A landscape with many valleys, sampled at points; each row gives a point and its height.
From any point a ball rolls to the lowest of the 2 points nearest to it. It stops when none of these is lower. Distance is the straight distance between rows; heights are no part of it.
Bapu: +0.16 -0.02 +0.90 -0.06 -1.56 -0.83 +0.00 -2.49 -1.91 +0.31 -0.75 -0.48 +2.00 -1.30 -1.31 +0.73 -0.81 +0.35 -0.36 -1.08 -1.71 +1.68  height 76.8
gotok: -3.27 -1.56 +0.98 -0.16 +2.33 +0.15 +0.13 +0.11 -2.66 +2.98 -0.02 +5.87 +0.01 +1.95 +1.01 +1.14 +2.26 +1.52 +0.42 +1.35 -0.71 -1.67  height 37.6
nefa: -0.84 -0.64 -0.22 +1.74 -2.35 -0.73 -1.60 +2.12 +0.97 -0.61 -0.62 -0.78 -1.06 -1.05 -2.13 -3.03 +0.47 +1.94 -2.15 +1.90 -0.88 +1.87  height 83.1
Bak: +0.58 +1.12 -2.04 -1.04 -0.30 +1.39 +0.76 +2.20 -0.19 +0.33 +0.82 -2.35 -3.56 +0.43 +0.78 +0.09 +1.25 +0.50 +0.85 +0.57 +1.33 -1.67  height 40.2
molug: -0.75 +0.98 -0.68 +1.64 -1.68 +0.67 -1.28 +2.26 -0.02 +0.22 +0.40 +0.19 -1.44 -0.36 -1.92 -2.32 -0.02 +2.21 -0.49 +1.63 -0.21 +0.18  height 85.4
vilep: +0.82 -2.14 +1.22 -3.04 +0.98 -0.26 +0.28 -1.23 -1.86 +1.57 -1.92 -1.19 -2.00 +0.62 +3.16 +2.42 +2.35 -0.69 +0.06 +0.67 -0.07 -0.66  height 57.5
reb: +1.00 +0.20 +0.09 +0.04 +0.97 -1.60 -0.24 +0.59 +0.93 -0.92 +0.16 +0.84 +3.17 -2.50 -2.51 -0.40 -1.06 -2.14 -2.08 -1.97 -0.44 +1.35  height 69.0
poso: -0.41 -0.70 +1.44 -0.39 -2.69 -1.57 +0.16 -0.98 -0.80 +0.29 -2.89 -0.76 +0.38 -1.31 -0.98 -1.72 +0.93 +2.85 -0.81 +1.79 -2.17 +2.87  height 64.9
Vel: -2.86 -0.88 +0.70 -1.44 +1.91 -0.88 -1.17 +3.43 +0.81 +3.42 +2.05 +3.10 -2.44 +0.70 +3.90 +0.92 +0.73 -2.22 +2.55 -0.03 +0.07 -2.45  height 26.8
rorek: +2.05 -0.83 -1.26 +0.27 -1.94 -1.77 +1.85 -0.59 +0.67 -0.48 +0.64 -3.64 +2.57 -0.44 -1.94 -2.87 -0.95 +1.32 -1.12 +1.34 -0.43 +0.81  height 70.8
Dafi: -0.84 -2.09 +1.24 +1.12 -2.21 -1.18 -1.21 -1.03 -0.74 +0.87 -0.35 +0.47 +0.80 -0.48 -2.02 -1.80 +0.02 +1.04 -1.56 +2.13 -1.97 +2.96  height 71.4
bufu: +0.84 -0.81 +1.44 -0.42 -2.58 -0.19 +2.36 -1.04 -0.19 -0.89 -2.99 -1.90 +0.51 -1.98 -0.45 -2.02 +1.99 +5.57 -0.54 +1.74 -0.77 +2.52  height 55.0
kotef: +0.13 +0.62 +1.75 +0.18 +1.14 -0.42 +3.27 +2.25 +0.23 -0.14 -1.86 +1.10 +0.81 +1.23 +0.06 -2.71 +1.01 +3.89 +1.18 +2.15 +0.30 -0.59  height 48.6
fovir: +1.76 +0.05 -0.85 -1.68 +1.13 -1.24 +0.45 -0.09 -0.61 +1.02 -1.78 +0.21 +0.65 -2.56 -0.31 +1.03 +2.09 -2.23 -2.10 -2.33 -0.22 -0.37  height 63.2
neli: +0.78 -0.35 -2.30 +0.73 -3.21 -2.12 +0.81 -0.14 +1.48 -2.11 +0.43 -5.66 +0.94 -0.50 -1.48 -2.99 -0.86 +1.60 -2.29 +1.60 -0.56 +1.23  height 75.5
kof: -0.56 -0.96 +2.44 -0.90 +0.42 -1.50 -0.49 -1.15 -1.53 +1.74 -0.10 +0.48 +0.73 +3.01 +1.67 +0.05 -1.27 -0.98 +1.91 +1.05 -0.37 -0.19  height 83.6
Dute: +0.41 +1.83 -0.92 +1.62 +0.65 +1.60 +1.15 +1.14 +1.66 -2.35 +2.12 -1.99 +0.73 +2.26 -1.43 -0.75 -1.49 -0.02 +0.97 +0.59 +2.37 -1.25  height 58.4
nodo: +0.98 +2.34 -0.49 -1.70 -0.27 -1.37 -1.57 -0.23 +0.03 -0.08 -1.42 -1.11 +0.30 -1.27 +0.40 -0.30 -1.42 -1.50 -0.09 -1.31 -2.13 +0.38  height 52.3
giba: +0.48 -1.26 +0.06 +2.92 -1.10 -0.26 -0.72 -0.60 +0.27 -1.35 +1.70 +0.98 +2.00 -1.44 -4.00 -0.78 -1.41 -0.08 -2.21 -0.88 -0.65 +1.99  height 48.5
vuk: +0.39 -2.18 -0.36 -0.51 -0.05 +2.20 +0.11 -2.78 -1.18 +1.27 +0.96 +0.68 -1.62 -0.43 +1.28 +4.25 +2.24 -1.10 -0.20 -1.68 +1.69 -0.53  height 42.2
kunam: +0.30 +1.61 -1.99 +0.27 -2.43 -1.18 -1.42 +0.00 +1.16 -3.35 +0.44 -4.21 +1.07 -1.06 -1.39 -1.29 -2.60 -0.04 -1.59 -0.48 -1.60 +1.34  height 55.9
gogis: +0.12 +1.10 -0.36 +2.42 -0.45 +0.57 -0.24 +0.65 -0.65 -1.02 +0.83 +1.65 +1.86 -1.58 -3.56 -1.49 -0.71 +1.31 -0.76 -0.40 +0.01 +0.99  height 40.4
malu: +0.08 -1.21 -0.30 -0.22 +0.03 +1.85 -0.19 -2.98 -2.43 -0.65 -0.58 +0.26 -1.12 -1.89 +0.07 +4.47 +2.00 -0.42 -0.81 -2.07 -0.15 +0.98  height 29.3
Fule: +0.51 +1.34 -1.86 +0.89 -3.26 +0.80 +0.42 -0.72 -1.47 -2.11 -0.18 -3.93 -1.03 -1.40 -1.17 -0.27 -0.21 +3.42 +0.12 +0.29 -0.39 +0.52  height 30.0
Kemiv: +0.04 +0.68 -1.15 +1.81 -0.09 +0.12 -0.49 +1.79 +2.41 -2.86 +2.53 -4.02 +0.77 +2.45 -1.16 -2.27 -2.96 +0.78 +0.62 +2.48 +1.63 -0.74  height 57.4
vis: -2.78 +0.95 -0.65 -0.54 +0.32 +0.35 -4.32 -1.35 -0.50 +3.34 -0.30 +3.43 -1.40 -1.06 +1.64 +2.21 +0.36 -1.49 +0.14 -1.00 -1.23 +0.62  height 8.8
lides: +1.42 -0.45 -1.41 -0.44 +0.69 +1.41 +1.46 -1.11 -0.49 +0.02 +0.51 -0.70 -1.11 -0.77 -0.19 +2.28 +1.95 -1.14 -0.42 -1.79 +2.05 -1.01  height 45.9
gogin: +0.48 -2.42 +1.82 +0.83 -0.81 -0.32 +2.67 -2.45 -1.38 +0.30 -0.68 -0.42 +2.23 -0.12 -1.70 -0.47 +1.05 +1.29 -1.21 +1.20 -0.07 +1.84  height 49.2
Zegaf: -0.66 +2.27 -1.10 +0.51 -0.66 +1.09 -0.10 +3.73 +0.41 -0.34 +1.93 -2.60 -2.95 +1.45 +0.83 -1.48 -0.10 +0.98 +1.94 +1.36 +1.12 -2.50  height 46.5
sed: +0.61 -1.58 -1.50 -0.41 -0.21 -1.36 -1.36 +0.13 +0.70 +1.28 +0.64 -0.79 -0.93 -0.41 +0.29 +0.00 +0.21 -4.04 -2.26 -0.94 -0.39 +0.07  height 77.9
zam: -0.72 -1.67 +1.26 -0.10 -0.13 +0.31 +1.50 -0.17 -2.10 +1.65 -0.86 +1.20 -1.57 +0.61 +0.04 +0.46 +2.33 +1.76 -0.28 +2.01 +0.24 -0.04  height 24.7
Zik: -0.03 +2.83 -0.10 -0.54 -0.10 +0.81 -1.75 -1.87 +0.33 -1.69 -1.52 -0.75 -0.30 -1.15 +0.97 +2.85 -1.12 -1.26 +0.59 -3.07 -0.51 +0.71  height 25.9
Teli: -1.44 -2.44 +0.12 +1.37 -2.45 -0.54 -1.84 -0.95 -1.48 +1.33 +0.73 +0.18 -0.99 +0.81 -1.34 -0.49 -0.16 -0.83 -1.87 +1.36 -1.19 +1.92  height 76.2
mur: +1.31 -1.68 -0.13 +1.68 -1.86 -0.88 +2.46 -1.01 +0.53 -1.14 +0.83 -2.03 +3.10 -1.71 -3.14 -1.83 -0.09 +1.93 -1.87 +0.43 +0.28 +1.93  height 64.8
Miku: +0.74 +0.32 -0.72 +0.56 +0.39 -1.03 +0.66 +1.95 +3.44 -3.21 +0.28 -4.21 +2.56 +1.08 -1.44 -3.30 -1.95 +1.53 -1.13 +3.33 +1.43 -0.20  height 62.8
Revab: +1.16 +2.02 -3.41 +0.73 -2.46 +0.39 +0.43 -0.36 -0.02 -1.36 +1.96 -4.44 -0.32 -1.17 -1.83 -1.27 -0.41 +1.44 +0.12 +0.43 +0.63 -0.59  height 9.1
ronut: +0.69 +0.47 -2.50 -0.67 -2.66 -0.23 -1.86 -2.61 -0.68 +1.83 +1.85 -0.47 -0.75 -1.60 -0.02 +0.70 -1.53 -1.58 +0.84 -1.81 -1.40 +0.65  height 70.4
Begud: +1.78 +2.56 -3.50 -0.61 -0.30 +2.06 +1.79 -0.78 +0.39 -1.38 +1.96 -3.63 -0.97 -0.91 -0.26 +0.74 +0.70 -0.73 +1.59 -1.51 +2.07 -1.46  height 73.7
kivaz: -1.79 -1.91 +1.19 +0.75 +0.91 -0.14 -2.90 -0.42 +1.47 +0.89 -0.23 +1.39 -0.46 +1.69 +1.26 +2.08 -0.48 -3.06 -1.92 -0.36 +0.22 +0.58  height 86.3
mirol: -0.41 -0.63 -0.45 -0.71 -1.17 +0.27 -0.87 -2.84 -1.54 -0.78 -1.36 -0.70 +0.58 -2.90 +0.14 +3.67 -0.09 -1.38 -1.84 -3.46 -1.38 +1.98  height 5.1
Vuso: -0.29 +1.93 +0.42 -1.61 +0.80 +1.40 -2.32 -2.24 +0.83 -0.34 -2.46 +0.46 -1.26 -0.32 +3.22 +3.73 -0.92 -1.42 +1.77 -2.69 -0.32 -0.13  height 35.8
derom: +0.21 +0.28 +1.93 -0.04 -0.69 -0.12 -0.30 -3.12 -2.16 +1.18 -0.10 +0.65 +1.71 +1.66 -0.11 +1.11 -1.71 +0.01 +1.55 -0.15 -0.87 +0.57  height 80.9
supi: -0.78 -1.08 +0.45 +0.88 +1.87 +0.26 -1.84 -1.50 +0.61 +1.57 +1.73 +3.91 +1.92 +0.86 -0.27 +1.92 -0.51 -2.58 -0.98 -1.35 +0.86 -0.55  height 25.5
ped: -2.59 -0.32 -0.22 -0.84 +1.24 -0.43 -2.44 +1.18 -0.38 +3.28 -0.06 +3.44 -1.25 -0.11 +1.35 +0.86 +0.82 -1.80 -0.31 -0.04 -0.75 -0.77  height 16.5
Kagas: +0.58 -2.00 +1.19 +1.74 -0.91 -0.54 +1.62 -1.23 -0.17 -0.23 +0.76 +0.84 +3.41 -1.09 -3.59 -1.55 +0.17 +0.48 -2.31 +0.32 +0.36 +2.49  height 57.3
kepeg: -0.23 +0.34 -0.46 -0.58 -0.81 +0.57 -1.34 -3.32 +0.31 -0.64 -0.69 -0.56 +0.54 -1.67 +1.65 +4.51 -1.07 -1.92 +0.40 -4.12 -0.65 +1.52  height 11.8
pevid: -0.37 +1.32 -1.76 +1.08 -1.14 +0.24 -1.12 +3.21 +1.47 -1.19 +3.19 -3.91 -0.98 +1.47 -0.31 -2.80 -2.20 +1.04 +1.25 +2.47 +0.97 -1.53  height 52.6
tof: -1.06 -0.38 +2.39 +0.66 +1.44 -1.03 +2.39 +2.55 -0.97 +0.70 -0.25 +3.62 +1.07 +2.99 +0.76 -3.16 +0.14 +3.46 +2.34 +2.45 -0.57 -1.40  height 44.6
fug: -0.14 -2.25 +1.50 +0.50 -0.13 -1.39 +0.55 +1.03 +1.96 -0.52 -1.82 +0.01 +1.47 -0.29 -1.35 -2.11 +0.66 -0.47 -2.98 +1.41 -0.46 +2.41  height 54.1
Zodit: +0.65 -1.92 +1.34 +0.01 +0.18 -1.60 +1.61 +2.27 +3.39 -1.43 -1.28 -1.73 +1.71 +0.88 -0.62 -4.08 -0.45 +0.72 -2.08 +2.95 +0.50 +1.26  height 60.1
lim: +0.25 -1.52 +0.00 +1.62 +2.24 -0.18 -0.73 +0.56 +0.70 +0.93 +2.36 +4.35 +1.66 +0.27 -1.94 -0.70 -0.61 -1.98 -1.11 -0.50 +0.49 -0.58  height 16.4
Zos: -2.92 -1.49 +0.13 -0.08 +2.36 -0.30 -2.96 +2.25 +1.55 +3.07 +2.33 +4.58 -1.65 +0.98 +2.55 +0.94 +0.10 -2.46 +0.66 -0.05 +0.00 -2.17  height 22.7
nata: -0.17 -0.07 +1.15 +1.56 +2.40 +0.81 +2.78 +1.98 +1.32 -1.51 -1.55 +2.39 +1.13 +1.43 -0.98 -1.33 +1.32 +0.91 -1.02 +0.52 +1.47 -0.78  height 47.2
gep: +2.07 -0.49 -1.14 -2.83 +0.45 -0.82 +1.32 -1.54 -1.37 +0.54 -2.16 -1.58 -0.55 -2.26 +1.08 +1.70 +2.22 -1.07 -0.73 -1.49 -0.26 -0.41  height 58.2
dogan: -1.57 -1.58 +0.88 +2.96 +0.72 +0.82 +1.44 +2.19 +0.27 +0.26 +1.57 +3.23 -0.88 +1.85 -1.66 -2.05 +1.26 +1.71 -0.54 +1.72 +1.01 -0.53  height 16.2
ves: -1.68 -2.01 +2.01 +0.75 +2.89 -0.12 +1.88 +2.08 +0.99 -0.29 -1.69 +3.20 -0.52 +1.89 +0.78 -0.94 +2.17 +0.08 -1.50 +1.21 +1.15 -0.95  height 42.5
dopaf: -1.77 -1.11 +1.95 -1.10 +0.86 -2.17 +0.21 +3.91 -0.23 +1.30 -0.01 -0.27 -2.34 +1.96 +2.88 -0.78 +1.08 -1.28 +0.81 +1.94 -0.15 -1.32  height 35.0
Lobef: -1.59 -1.65 +2.32 -0.55 +2.14 -1.03 +1.03 +2.51 -0.38 +1.36 -1.23 +1.79 -1.13 +1.94 +1.94 -0.15 +1.39 -0.55 +0.14 +1.17 +0.03 -1.49  height 38.6
Meza: +1.24 +0.30 +1.21 +0.97 -0.16 -1.19 +0.66 -0.68 +1.34 -2.81 -0.41 -1.44 +4.14 -0.59 -2.59 -1.54 -2.89 +0.17 -1.05 +0.10 -0.01 +2.18  height 72.5
sud: -0.34 -2.44 +1.92 +0.04 -0.32 +0.07 +3.14 -0.68 -0.89 +1.41 -1.60 +0.86 +0.58 +0.37 -0.67 -1.67 +2.61 +2.90 -0.68 +2.53 +0.25 +1.32  height 36.2
fer: -1.47 +1.18 +0.35 -0.51 +0.65 +0.25 -2.33 -0.56 -1.10 +0.79 -1.90 +2.58 -0.51 -1.51 +0.12 +1.75 +0.70 -0.35 -0.43 -1.15 -1.41 +0.89  height 18.9
pek: +2.57 +1.70 -1.53 -2.30 +0.02 +1.55 +0.62 -2.53 -1.11 -0.05 +0.31 -1.36 -0.57 -1.99 +1.53 +2.77 +0.35 -0.54 +2.51 -2.43 +0.42 -1.13  height 54.9
Tem: +0.55 +1.81 -0.13 -2.32 -0.15 -0.64 -0.17 +1.68 -0.13 +1.25 -0.26 -2.24 -2.00 +1.11 +2.28 -0.71 -0.62 -0.57 +2.53 +0.50 -0.42 -1.40  height 39.6
dalup: +2.17 +1.60 -1.22 -1.36 +1.29 +3.01 +0.67 -2.66 +0.30 -0.71 +0.05 +0.45 -0.43 -2.28 +2.21 +4.80 -0.06 -0.80 +2.23 -3.75 +1.46 -0.94  height 48.1
Gof: -0.72 -1.80 +1.74 +0.77 +1.71 -0.88 +0.06 +0.85 +0.91 -0.03 -1.68 +2.12 +0.39 +0.68 -0.09 -0.41 +1.76 -1.28 -2.55 +0.64 +0.31 +0.58  height 47.4
mik: +1.10 -1.16 +0.64 +1.70 -0.50 -0.89 -0.36 +0.39 +3.16 -3.50 +0.64 -2.60 +3.56 +0.58 -2.18 -2.88 -3.26 +1.17 -1.45 +2.67 +0.41 +1.47  height 67.5
taril: +1.24 +0.42 -0.61 -0.24 +0.25 -1.06 -0.27 +0.51 +0.83 -0.10 +0.94 -1.75 +0.86 +0.99 -0.15 -1.74 -2.20 -2.05 +0.20 +0.43 +0.07 -0.15  height 61.9
vemu: +0.21 +0.10 +1.95 -1.47 +1.49 +0.56 -1.22 -2.21 -0.27 -0.20 -2.70 +1.21 +0.12 +0.03 +2.20 +3.75 +0.50 -1.20 +0.00 -2.22 +0.58 -0.11  height 43.3
naka: +0.92 -0.69 -1.96 -0.54 -1.31 -0.82 -2.75 -1.14 +1.25 +2.12 +2.33 -0.21 -0.36 -0.37 +0.32 -0.78 -1.78 -3.81 +0.02 -0.80 -1.24 +0.00  height 74.4
Zado: +0.08 +1.08 +0.23 -1.39 +2.38 -0.53 -0.81 +1.73 +0.99 +2.06 +2.20 +2.74 +0.65 +1.62 +2.10 -1.20 -2.48 -2.05 +3.37 -0.30 -0.13 -2.28  height 89.3
fiz: -2.55 -0.65 +0.84 -0.20 +0.61 +1.25 -0.50 -1.26 -3.52 +2.72 +0.20 +4.20 -1.36 +0.97 +1.00 +2.17 +1.69 +1.71 +1.02 +1.38 -0.15 -0.30  height 32.6
dasik: -0.57 -1.75 +0.58 +2.55 +2.34 +0.35 +0.62 +1.66 +0.68 +0.29 +1.45 +5.22 +1.00 +1.63 -2.07 -1.51 +0.18 +0.14 -1.16 +0.83 +0.57 -1.33  height 6.3
gugo: +1.87 +0.08 +0.71 +0.06 +0.46 -0.83 +2.43 +0.42 +0.44 -0.25 +0.74 -2.26 +1.72 +2.26 -0.62 -1.72 -0.78 +0.21 +0.80 +1.58 +1.28 -0.82  height 57.0
Zaka: +1.27 +2.64 -1.31 -2.18 -0.83 -0.41 -0.90 +0.17 -1.02 +0.39 -0.94 -2.53 -0.93 -0.52 +1.06 -0.78 -0.61 +0.02 +1.63 -0.33 -1.36 -0.77  height 46.0
tudam: +0.93 -0.92 +0.99 -2.31 +1.58 -0.13 +0.90 -1.10 -1.05 -0.60 -2.88 -0.67 -1.16 -0.25 +1.71 +2.56 +1.94 -0.71 -1.18 -0.63 +0.47 -0.25  height 51.3
Kuve: +0.06 +2.76 +0.40 -0.97 +1.17 +0.67 +1.24 +1.86 -1.45 -0.54 -2.98 +1.77 -1.25 -1.03 +0.36 -1.34 +1.38 +3.81 +1.27 +0.61 -0.81 -1.12  height 44.4
Seki: +0.57 +1.98 -0.64 +0.92 +1.19 +1.32 +0.86 +1.01 +0.48 -0.88 +0.55 +0.19 -0.18 +1.06 -0.75 -0.44 +0.10 +0.10 +1.02 -0.30 +1.73 -1.49  height 54.2
gup: +1.28 +0.93 -1.10 +0.40 +1.73 +1.66 +1.47 -0.92 +1.27 -0.21 +1.06 +0.68 +1.09 +0.35 -0.10 +1.85 -0.08 -2.07 +0.58 -3.07 +2.59 -1.51  height 38.7
kol: +0.84 +2.01 -1.80 +2.27 -0.36 +0.93 +1.09 +2.05 +0.43 -1.51 +1.52 +0.09 +1.59 -2.41 -4.11 -1.90 +0.19 +2.25 -0.83 -0.47 +0.88 -0.14  height 33.2
zab: +0.67 +0.78 -0.97 -0.54 -0.78 +0.77 +1.20 +1.19 -0.26 -1.21 -1.20 -3.14 -2.46 -0.40 -0.10 -0.20 +1.71 +1.26 -0.43 +0.96 +0.68 -0.48  height 30.8
Kobu: -0.46 -0.83 -1.85 -0.57 -1.62 +1.50 -1.89 -1.77 +0.68 +1.86 +0.80 -0.67 -3.53 -0.65 +2.36 +2.80 +0.78 -2.12 +1.02 -1.41 -0.35 -0.44  height 67.3
Gafe: +0.16 -1.40 -2.19 +1.52 -2.84 -1.13 -0.36 +1.36 +1.24 -0.53 +0.82 -3.43 -0.75 -0.70 -2.06 -3.05 +0.08 +1.04 -2.22 +2.10 -0.60 +0.84  height 79.8
fuded: -0.11 +1.14 -2.65 -0.24 -2.34 -0.01 -1.80 -1.04 +1.53 -1.91 +1.06 -2.86 -1.01 -0.47 -0.23 -0.10 -1.91 -2.11 -0.66 -1.65 -0.64 +0.98  height 63.7
mivoz: +0.89 +0.71 +1.66 -0.21 +0.03 -0.46 +2.63 +1.11 +0.13 +0.20 -0.77 -1.66 +1.70 +2.11 -0.01 -2.77 -0.54 +2.68 +1.87 +2.64 +0.79 -0.57  height 52.9
Gel: +0.41 +1.81 +1.26 -0.51 +1.06 -0.26 +1.59 +0.80 -0.26 -1.33 -3.39 +0.91 +0.32 -1.79 -1.13 -0.87 +1.35 +2.55 -0.74 +0.14 -0.37 +0.75  height 36.8
matuf: +0.94 +1.76 +1.22 +1.33 +0.99 -0.32 +0.17 -0.57 +0.61 -2.51 +0.39 +0.45 +3.57 +0.00 -2.09 -0.55 -3.03 +0.20 +0.15 -1.06 +0.08 +0.70  height 75.9
nume: -2.40 -1.11 +1.67 +0.40 +2.30 -0.57 +1.33 +1.98 -1.81 +1.51 +0.47 +5.87 +0.67 +3.10 +0.83 -1.51 +0.96 +1.95 +1.41 +1.51 -0.81 -1.67  height 41.4
romak: -1.00 +1.15 +1.67 -1.05 -0.38 -0.38 -0.59 +1.95 -0.37 -0.04 -1.36 -1.47 -2.01 +1.36 +1.52 -1.06 -0.27 +1.03 +1.29 +1.65 -0.82 +0.03  height 32.9
Bunak: -0.92 -0.96 +0.35 +0.91 -1.96 -0.32 -1.78 +0.17 +0.50 -0.53 +0.91 -1.88 -1.44 +2.04 -0.39 -0.84 -1.80 -0.87 -0.72 +1.17 -0.62 +1.42  height 80.4
Besi: +1.65 +1.57 -2.99 -2.04 -2.21 +1.08 -0.30 -2.93 -1.05 -0.27 +0.41 -2.06 -1.74 -2.61 +1.53 +2.22 -0.48 -0.58 +2.02 -2.61 -0.89 +0.17  height 60.9
Tar: +0.45 +2.39 +0.39 -0.76 +2.32 +1.27 +0.25 -0.79 -1.15 -1.38 -1.78 +2.12 +1.15 -2.13 +0.07 +3.07 +0.66 +0.15 +0.35 -3.59 +0.20 -0.21  height 34.9
mam: -0.94 -1.88 -0.61 -1.94 -0.13 +0.40 -1.22 -0.49 -1.38 +2.50 -0.11 -0.34 -3.47 +0.04 +3.05 +2.47 +2.47 -1.65 +0.08 +0.04 +0.02 -0.83  height 62.7
dun: +1.05 -0.07 +0.02 -0.71 -0.02 +1.43 +2.38 -0.13 -1.52 -1.64 -2.11 -1.64 -1.64 -1.26 -0.03 +0.33 +2.64 +2.94 -0.18 +1.43 +0.47 +0.16  height 13.0
veba: -0.95 +0.01 +0.81 +0.10 +2.70 +0.51 -1.29 +1.38 +2.08 +1.52 +2.85 +4.68 +0.53 +2.72 +2.90 +0.05 -2.51 -2.16 +2.69 -0.65 +0.44 -2.39  height 88.1
gise: -1.99 -0.96 +2.02 -0.09 +2.39 -0.56 +0.11 +1.22 -0.41 +1.98 +1.99 +3.93 -0.02 +3.43 +2.87 +0.60 -0.33 -1.09 +2.62 +0.25 +0.27 -2.63  height 86.7
togar: +0.82 +1.57 +0.03 -0.87 +1.66 +1.79 +0.36 -3.00 -0.15 -0.04 -0.04 +2.58 +1.72 -2.38 +0.90 +4.66 +0.35 -0.99 +1.84 -4.59 +1.35 -0.88  height 41.9
mag: -0.99 -0.93 +0.08 +0.30 -0.81 +1.68 -0.51 -1.24 -2.38 +0.99 -0.27 +0.59 -2.98 -0.10 +0.02 +1.62 +2.29 +0.80 -0.33 +0.59 -0.07 +0.31  height 10.7
dagi: -1.37 -1.11 -0.53 -0.38 -0.48 +2.39 -0.97 -2.44 -2.70 +2.64 +1.15 +2.28 -2.82 +0.12 +1.20 +2.77 +1.85 +0.49 +1.32 +0.83 +0.15 -0.03  height 24.4
lelu: +0.90 -0.91 +0.00 +0.04 +0.46 -1.64 +0.64 +2.05 +3.09 -1.97 +0.08 -3.49 +1.30 +1.38 -0.37 -3.09 -1.83 -1.07 -1.42 +2.77 +0.21 +0.21  height 64.4
gufip: +1.10 +3.50 -0.05 -0.55 +1.65 +0.99 +1.53 +1.73 -0.73 -0.84 -1.17 +0.18 -0.16 +0.02 -0.30 -1.16 +0.53 +2.45 +2.08 +0.07 +0.58 -1.67  height 49.4
vosu: +1.11 +1.20 -2.87 -0.42 -0.84 +0.83 +0.33 -1.48 +1.45 -1.16 +1.91 -2.84 -0.57 -0.57 +0.16 +1.31 -0.58 -2.55 +0.29 -2.43 +0.58 -0.22  height 69.1
kuf: -1.92 -0.80 +1.83 -1.78 +0.93 -2.06 -0.88 +2.88 -0.10 +2.37 +0.95 +0.80 -1.77 +1.51 +4.07 +0.23 -0.12 -2.04 +2.59 +0.52 -0.85 -1.87  height 30.7
Tubi: -0.32 +1.93 +0.90 +0.10 +1.28 +0.46 -0.29 +0.07 -0.63 -0.72 -2.16 +2.38 +0.68 -1.59 -1.18 +1.08 +0.69 +0.70 -0.51 -1.85 -0.39 +0.61  height 27.3
Sozuv: +0.35 +0.60 -3.68 -1.22 -2.85 +0.77 -1.77 -2.77 +0.74 +1.53 +1.03 -1.31 -2.67 -1.89 +2.50 +1.84 -0.45 -1.97 +1.54 -2.17 -1.14 +0.46  height 66.3
Vubu: +0.31 -0.35 +0.30 +0.52 -0.69 -1.52 -0.83 -1.55 -0.70 -0.83 -0.23 +0.25 +3.11 -2.39 -1.95 +1.09 -1.39 -1.37 -1.53 -2.19 -1.56 +2.14  height 72.7
bur: +1.22 +2.02 -2.32 +1.30 -1.10 +0.07 +0.60 +1.50 +0.54 -0.84 +1.62 -2.26 +1.25 -0.78 -2.57 -2.73 -0.53 +2.43 +0.30 +1.08 +0.97 -0.70  height 24.0
nalu: +1.90 -0.84 +1.34 -0.46 -1.05 +1.53 +3.15 -1.80 -1.88 -2.00 -2.44 -1.50 -0.10 -1.75 -0.17 +0.21 +2.32 +5.54 +0.59 +1.79 +0.27 +1.51  height 37.8
lamu: +0.30 +2.07 -1.40 +1.17 -3.69 -0.41 -0.72 -1.06 -0.60 -2.97 -0.18 -3.57 +1.06 -1.88 -2.02 -0.51 -2.13 +2.11 -0.64 -1.41 -1.73 +1.72  height 46.6
Feno: +1.39 +0.28 +0.03 -0.42 +1.50 -1.67 +0.26 +1.14 +1.22 -0.29 -0.91 -0.09 +1.64 -0.21 -0.87 -1.13 -0.72 -2.09 -1.24 -0.25 -0.07 +0.12  height 65.5
ser: -1.59 -2.24 +0.42 +0.77 -0.71 -0.63 -2.91 +1.00 +1.53 +0.31 +1.41 -0.57 -2.12 +2.10 +1.53 +0.04 -1.47 -3.30 -1.23 +0.60 -0.33 +0.39  height 83.7
tuva: -1.61 +0.10 +2.22 +0.40 -0.20 +0.50 -0.93 +0.39 -0.93 -0.07 -0.87 +0.25 -2.05 +2.21 +0.87 +0.60 +0.08 +0.42 +0.88 +1.15 -0.03 +0.16  height 26.3
Mono: +0.30 +0.13 -0.50 +0.68 +2.33 +1.48 -0.42 -1.32 +1.85 +0.58 +1.05 +3.79 +1.16 -0.30 +1.02 +2.88 +0.65 -2.77 -0.53 -3.43 +2.16 -1.63  height 32.8
Pibo: -1.45 -0.40 +2.65 +0.63 +1.07 -0.56 -0.35 +0.70 -0.89 +1.59 +1.46 +2.97 +0.65 +3.60 +1.32 -0.74 -2.06 -0.21 +2.25 +1.17 -0.07 -0.87  height 85.5

For each start below, name the point where the ball stops.
ser -> dun
Besi -> vis
Zado -> mag
Zodit -> vis
Feno -> mag
veba -> mag
Dute -> vis

Call two points neighbours if one is among the 2 nearest of the other. Go from one point of each pair to the other, from neighbour to neighbour, staying as low as possible. Name the highest point that can't be avoided.
dun, mirol -> Dute
mirol, vis -> nata
dasik, mirol -> lides
Revab, mag -> Kagas
